Points on a hilly landscape, in no order, each with its height.
From any point a climber takes the steepest step (rise divided by distance) to one of its 2 nearest points. It stops when none of these is higher. Distance is the straight distance between rows; heights are no part of it.
ged h=249: [ 72 180 141  82 140 134 160  93 158 115  86 100 122 128 127 163  96 129
 106 124 176 168 152 128 107 167  97 172]
ked h=121: [163 104 109 188 164  89 147 104 128 142 139 175 146 159 102 117 144 157
 133 159 109 124 114 156 146 126 155 125]
reg h=301: [132 129 143 137 116  95 114 137 125 100 134  99  75 144 143  73 108 115
 132 193 171 154  71 137 146 121 133  87]
lim h=262: [149 111 151 229  84 113 147 109 140 155 115 147  71 126 129  90 101 157
 145 146 183 150 125 134 137  75 165 155]
fataf h=422: [136  94 102 189 121 142 129 133 157 148 125 157 106  97 143 104 182 167
 129 126 124 117 139 111 127  86 151 135]
nof h=204: [106 105 123  74 107 175  88 153 152  83  85  73 132 148 127 156 105 103
  64 110 134 133 125 101 123 174 121 145]
gebu h=217: [164 104 102 174 120  97 140 138  98 109 178 173 111  99 121 140 131 159
 157 154  79 108 105 149 131 128 170  51]
relu h=124: [135 101 113 107 119 208  74 200 113 103 124  94 122 107 135 106 116  95
 112  94 189  84 101 125 136 121 153 156]
tadig h=421: [106 135 134  93 120 185 111 124 148 142 115 111 141 135 155 151 158 126
 102  94 126 131 153 127 115 113 108 143]
sokog h=374: [159 107 123  74 161 189 121 196 100 115 113 124 182 134 140 144 123  92
 116  97 126  98 153 153 136 139 151 197]
pemi h=182: [186 113 118 115 164 115  85  92  89 124 177  83 121 159 132  94 111  90
 124 111 128 133 111 110 157 102 151  36]
Vidu h=588: [112 121 115 145  96 157  92 152 152 154 111 131 119  94 142 114 170 126
 129  87 105 117 145  94 109  80  99 120]
notob h=336: [146 113 178 106  97  85 159  90 101 127 213  96 131 120 201  93 101 100
 126 204 140 131  63 145 159 118 136 102]
bule h=311: [134 129 115 118 134 186 114  74 142 115 124  74 141 181 160 144 126 112
  71 108 135 132 102 151 140  95 101  95]
led h=473: [137 144 148 157 126 108 124 150 150 147  83 155 135 150  82 140 109 113
 117 132 129 151 158 155 118 143 110 172]
leke h=392: [ 96 180 137  86 176  87 158  91 128 134 130 155 163 130  77 143 103 144
 165 111 139 147 174 131  98 191 112 160]
Bip h=470: [ 81 106 107 162 119 127 119 141 170 152  73  96 107 117 133  89 130 105
 105 104 164 141 128  94 129  78 101 166]
Viv h=503: [116 124 124  29 183 112 136 139 106 110 117 109 190 147 114 148 102 113
 117 101 112 127 146 108 150 206 130 183]
rivu h=632: [114 153 144 121  58 130 111 186 127 106 160 136  94  75 144  70 133 109
 165 166 161 101  82 108 145 109 128 104]
Tira h=142: [105  98 104 115 147 139 137 138 146  94  59  75 119 168 145 139 123 101
  56 143 165 145 109 103 146 152 114 193]
mafo h=478: [117  86  84 173 144 126 129 119 157 176 114 142 121  99 145  68 176 140
 132 108 134 133 142  88 119  76 126 160]
fepid h=569: [ 90 163 123  33 192 107 168 116 100  93 112  94 167 127 128 156  93 135
 133 119 139 150 131 104 144 210 118 189]
salud h=471: [151 116 109 109 185 143 161 145 126 133 118 158 191 145 147 147 163 132
 106 139 107 131 165 148 135 126 143 203]
revuf h=502: [125 145 139 147  87 116 101 202 125 103 118 150  90 101 106  75 130 112
 153 175 149 118  96 128 127 129 121 110]
Pasab h=500: [ 89 179 138  74 176  83 180 106 125 123 100 113 159 123  95 164  65 116
 126 114 149 152 128 117 135 201 100 208]
dipup h=295: [ 87 142 150  47 107 165  85 164 123 109 112 103 125 131 126 133 138 118
 123 103 123 136 180 107  89 183 114 145]
bog h=279: [ 90 194 113  47 172 172 153 132  87 100 110 115 145 110 153 171 127 167
 185  97 175 132 150 123  86 160  97 126]
befi h=90: [120 106 118 138 174  84 149 145 101 111  82 141 162 181 108 131 121 110
 107 137 155 117  61 153 172 136 117 168]
rulel h=197: [138 106  93 133 101 179 101 173 114 138 158 150 129  83 134  69 178 122
 163  94 141  83 120  84 115  80 144 126]
mopal h=496: [ 67 118 134 105 100 166 106 120 141 161 123 109 135  96 157 138 169 135
 140  58 102 123 176  84  92  95 102 140]
buvid h=335: [147 115 124  77 133 192 125 183  92 120 132 157 190 128 139 153 143 102
 134  96  88  86 188 148  99 142 136 176]
mufiz h=7: [136 139 134 119 147  99 111 127 127 157 148 132 159 152  62 147 125 111
 144  93  69  81 143  82 164 119 117  75]
fama h=348: [189 108 110 161 116 145 121  85 119 130 164 111  83 122 175 140 177 159
 113 137 101 145 134 126 121  92 153  54]
modu h=359: [129 120 113 135 128 184 108 121 146 125 108 104 133 149 167 137 152 127
  84 110 143 121 104 143 147  74 123 122]
zura h=91: [135 127 131 125 137  89 100 143 100 106 146 101 132 142 116 118  84  98
 137 116 122 105  61 121 180 106 133  47]
luvu h=354: [130 116 136 145 126  76 100 158 129 105  99 109  90 156  95  89  85 109
 124 171 150 148  69 138 147 145 120  96]
Nus h=444: [114 158 141  95 172  89 169  89 144 146 107 131 162 148  93 145  99 119
 112 123 129 154 151 144 117 180 103 192]
niz h=552: [154 130 110 167 137 109 200  82 151 145 124 192 158 114  79 190 107 167
 121 114  98 128 169 155  98 167 136 182]
dop h=209: [172 117 127  90 129 146  66 129 112 112 159  81 110 160 115 114 121  85
 111 109 120 143 118 122 126 126 138  57]
Tulu h=406: [128 129 184 110  71  92 159 109 130 132 193 110  93 110 184  74 117 105
 136 225 158 142  71 135 155 114 128 131]
repuf h=222: [156 114 146 212 122 111 138  87 128 144 118 120  76 168 142  83  99 147
 135 183 172 163 115 162 145  98 131 124]
zore h=300: [134 116 147 153  68  99 166 124 134 116 195 161  91  62 173 117 141 161
 150 196 121 109  90 143 140 116 174 104]
nubu h=501: [121 144 163 107  57 104 141 151 142 129 186 126  90  76 164  87 128 112
 156 193 159 128  77 118 154  97 136 112]
pomit h=495: [127 135 130 183  83 138 101 140 163 146 105 130  81 102 128 136 140 132
 131 124 113 142 139 121 118  83 108  96]
bal h=333: [ 93 208 114  72 193 121 158 109 105 113 112 138 149 113 111 149  96 159
 187 105 174 146 139 123  89 186  91 141]
tife h=178: [130 113 156 208 140  42 170  98 108 153 153 147 126 142  97 124  72 151
 183 162 122 109  69 142 171 106 164  99]
tuse h=126: [147 140 133 145 120  98  95 162 110 108 132 143 121 128 105 117 105  99
 153 139 100 125  85 143 140 123 116  49]
vapal h=331: [146 147 148 150 109  93 127  85 148 157 144 153 123 130  63 167 108 139
 150 110  71 149 176 136  94 155 115  95]
let h=539: [116 157 142 143 115 125 134 144 145 138 103 181 148 117  87 152 121 118
 138 129  94 134 199 148  82 164 111 169]
Digu h=89: [121 106 116 110 117 157  90 176 121  77 103  98 124 149 138 111 115 108
  85 127 177 109  65 129 149 134 139 132]
vifa h=494: [156 119 113 166 142 127 173  71 156 153 119 162 138 133 115 169 150 178
  97 126  96 137 160 159 114 145 138 154]
kes h=376: [174 139 146 185  88 106 116 115 151 149 118 143  92 123  82 157  91 130
 139 128  87 174 159 148  99 119 122  89]
pek h=242: [137 124 110 126  96 182  91 149 113 130 178 108 104  83 158  75 154 103
 151  94 178  95  91 103 137  71 158 103]
Suset h=56: [137 135 131 165 157  80 134 112 121 150 137 108 130 152 109 137  89 131
 153 127 107 100  92  97 197  81 126  53]
disov h=211: [ 86 175 141  83 134 136 139  82 154 132 107 111 152 140 123 175 109 135
 101 104 132 150 127 141 110 155  82 134]
Gat h=118: [121 112 112 110 172 104 158 137 120 108  61  98 149 171 116 162 105  95
  76 134 142 145  90 125 157 165 103 201]
mikez h=264: [151 127 117 144 150 143 127  50 129 130 138  71 127 192 154 117 109 112
  85 132 118 148 111 134 159 109  90  65]
zun h=395: [162  96 105 153 110 161 133  84 142 151 160 120  81 117 149 150 206 180
 100 126  84 127 174 121  99 111 160 104]
ralu h=153: [152 116 122 143 170 112 135  96 139 145 107 146 150 176 121 111 148 135
 100 152 131 150 143 154 138 132 122 157]
Luki h=252: [173 112 104 155 127 112 111 139  99 122 171 165 138 127  93 141 145 126
 154 125  52 102 131 129 115 127 143  49]
Katav h=189: [ 97 170 144  68 127 155 130 105 124 129 134 137 176 128 127 184 133 140
 132  84 106 126 141 140  95 165  88 120]
Nuga h=332: [ 79 167 138 137 120 138 164  96 149 157 117 153 121  83 135 158 147 165
 155  97 136 153 217 121  85 137 130 185]
kud h=269: [125 118 162 136 111  85 144 109 110 113 192 140 143 128 166 110 117 130
 140 180 134 110  46 167 163 115 148 109]
kadon h=228: [ 94 172 134  40 155 163 130 100  84 117 149 125 179 130 127 176 117 146
 176  62 147 108 134 135  92 172 108 112]
mepu h=349: [131 126 143  83 113 144  78 187 127 118 111 137 131 142 103 101 151  96
 119 126  99 126 171 121  93 174 117 133]
duka h=535: [137 120 115  81 200 108 150 122 122 141 127 136 204 163 106 132 137 114
 111 106 101 114 143 129 153 156 132 174]
buful h=247: [167 127 125 116 121 127  84 136 121 105 141  89  85 144 142  96 132 104
 114 159 134 164 109 124 127 108 127  53]
Zukop h=414: [142 118 142 169 135  83 123 154 132 131  77 138 113 167  75 113  93 113
 121 151 165 151 102 157 136 140 125 154]
kudap h=613: [121 170 135 145 113 114 179  96 139 139 126 193 158 103  77 177  96 154
 150 107 111 136 194 154  77 180 130 182]
ton h=297: [170 118 117 147 105 183  94 119 118 125 168 115  98 112 176 120 169 130
 127 112 147 122 110 124 130  68 153  78]
nif h=557: [ 99  99 101 176 137 125 123 119 148 154 101 113 112 118 157  57 162 129
 123 120 176 126 103 105 152  67 117 156]
vek h=163: [138 130 136 116 128  98  77 154 130 122 113 119 126 151  81 121 106  99
 114 123  93 139 120 132 129 152 102  83]
Zod h=93: [161  97 106 163 150 116 132 117 109 111 173 175 145 143 140 103 164 164
 137 161 127 110  98 162 145 121 175 107]
Degal h=31: [150 132 127 163 151  92 132 124 129 161 156 142 146 143  81 147 127 135
 153 115  87  70 123  82 194  90 141  66]
zup h=293: [ 58 180 151 109 140 135 157 101 157 148  92 118 115 102 143 146 116 140
 144 108 170 170 198 113 104 138 114 202]
Rekon h=185: [138 119 133 162 144 129 120 110 147 135  97 110 101 177 138  87 137 128
  99 164 163 159 114 146 149 111 118 131]
dagal h=292: [145 127 127 139 110 128 107 132 133 134 143 162 135 133  93 161 158 135
 135 124  60 129 166 141  85 147 120  95]
nafa h=427: [ 63 137 134  81 122 181 139 115 111 147 135 127 148  92 177 176 180 169
 166  73 124 117 193 105  85 120 127 159]
kiben h=306: [140 118 129 217  84 109 144 145 144 135 135 171  78  93 120 111 120 167
 161 169 146 127 118 145 125 102 164 123]
fer h=243: [110 106 130  70  91 194  65 175 137 108 105  76 115 123 129 123 131  93
  93  92 138 119 151  86 107 144 123 144]
Lalo h=218: [162 115 124 142 160 103 122  73  95 119 162  77 111 165 164  88  97 109
 124 159 125 153 106 123 168 102 122  33]
Reka h=445: [140 119 117 127 134 156 159  66 142 153 148 148 122 127 142 169 192 185
  99 122  91 136 177 141 104 147 146 139]
zuze h=299: [131 133 116 121 113 175 130 164 107 120 113 185 186 116 127 172 152 120
 133 113  61  83 177 147  94 151 116 149]
tiz h=425: [140 146 151 174  80 124 111 126 172 143  91 114  79 130  94 148  86 119
 118 129 125 172 137 146 113  99 101 108]
vogu h=168: [ 75 110 119  87 133 154 121 156 159 112  64  70 124 129 154 143 118 107
  73 120 148 144 147  83 135 148 115 196]
Tada h=408: [131 131 129 136 110 123  93 212 133 116  88 149 110 123  89  85 135  95
 124 148 122 118 150 118 111 152 107 145]
Zutu h=356: [134 106 112 185  92 122 147 137 135 124 169 165  84  72 144 100 167 176
 152 168 132 102 106 127 130  95 173 105]
nuvi h=219: [119 112 167 159 127  40 157 103 102 138 189 133 136 124 143 118  83 129
 171 179 109 112  54 143 168 112 154  93]
bim h=161: [135 108 104 117 118 198  91 200 108 132 119 137 146  94 146  87 153  99
 136  84 150  77 139 108 122  95 136 160]
gupa h=375: [ 78 156 124 115 114 157 161 108 129 143 136 164 119  93 139 186 179 194
 166 103 109 124 206 121  63 157 133 150]
bomar h=64: [111  99 118 132 141 118 126 144 114  77  88 104 123 179 131 115 111 110
  88 148 185 120  47 138 166 142 134 144]
divuf h=254: [152 106 142 155 101  65 174 117 109 112 202 161 111  71 162 141 105 159
 155 180  89 113  80 157 133 130 179  71]
Vut h=420: [133 106 112  91 164 177 143 182 120 134 111 126 172 112 176 141 158 117
 122 103 114 116 179 119 141 102 144 214]

Two climbers start at each pair of points below. Name the first point that both come to, or write -.
bomar / buful | kudap
Luki / ton | -
dop / mikez | -
nuvi / befi | rivu

Where does a climber stop that starts at each point below?
kadon | fepid
fama | kudap
tife | rivu
Lalo | Vidu
ged | Vidu
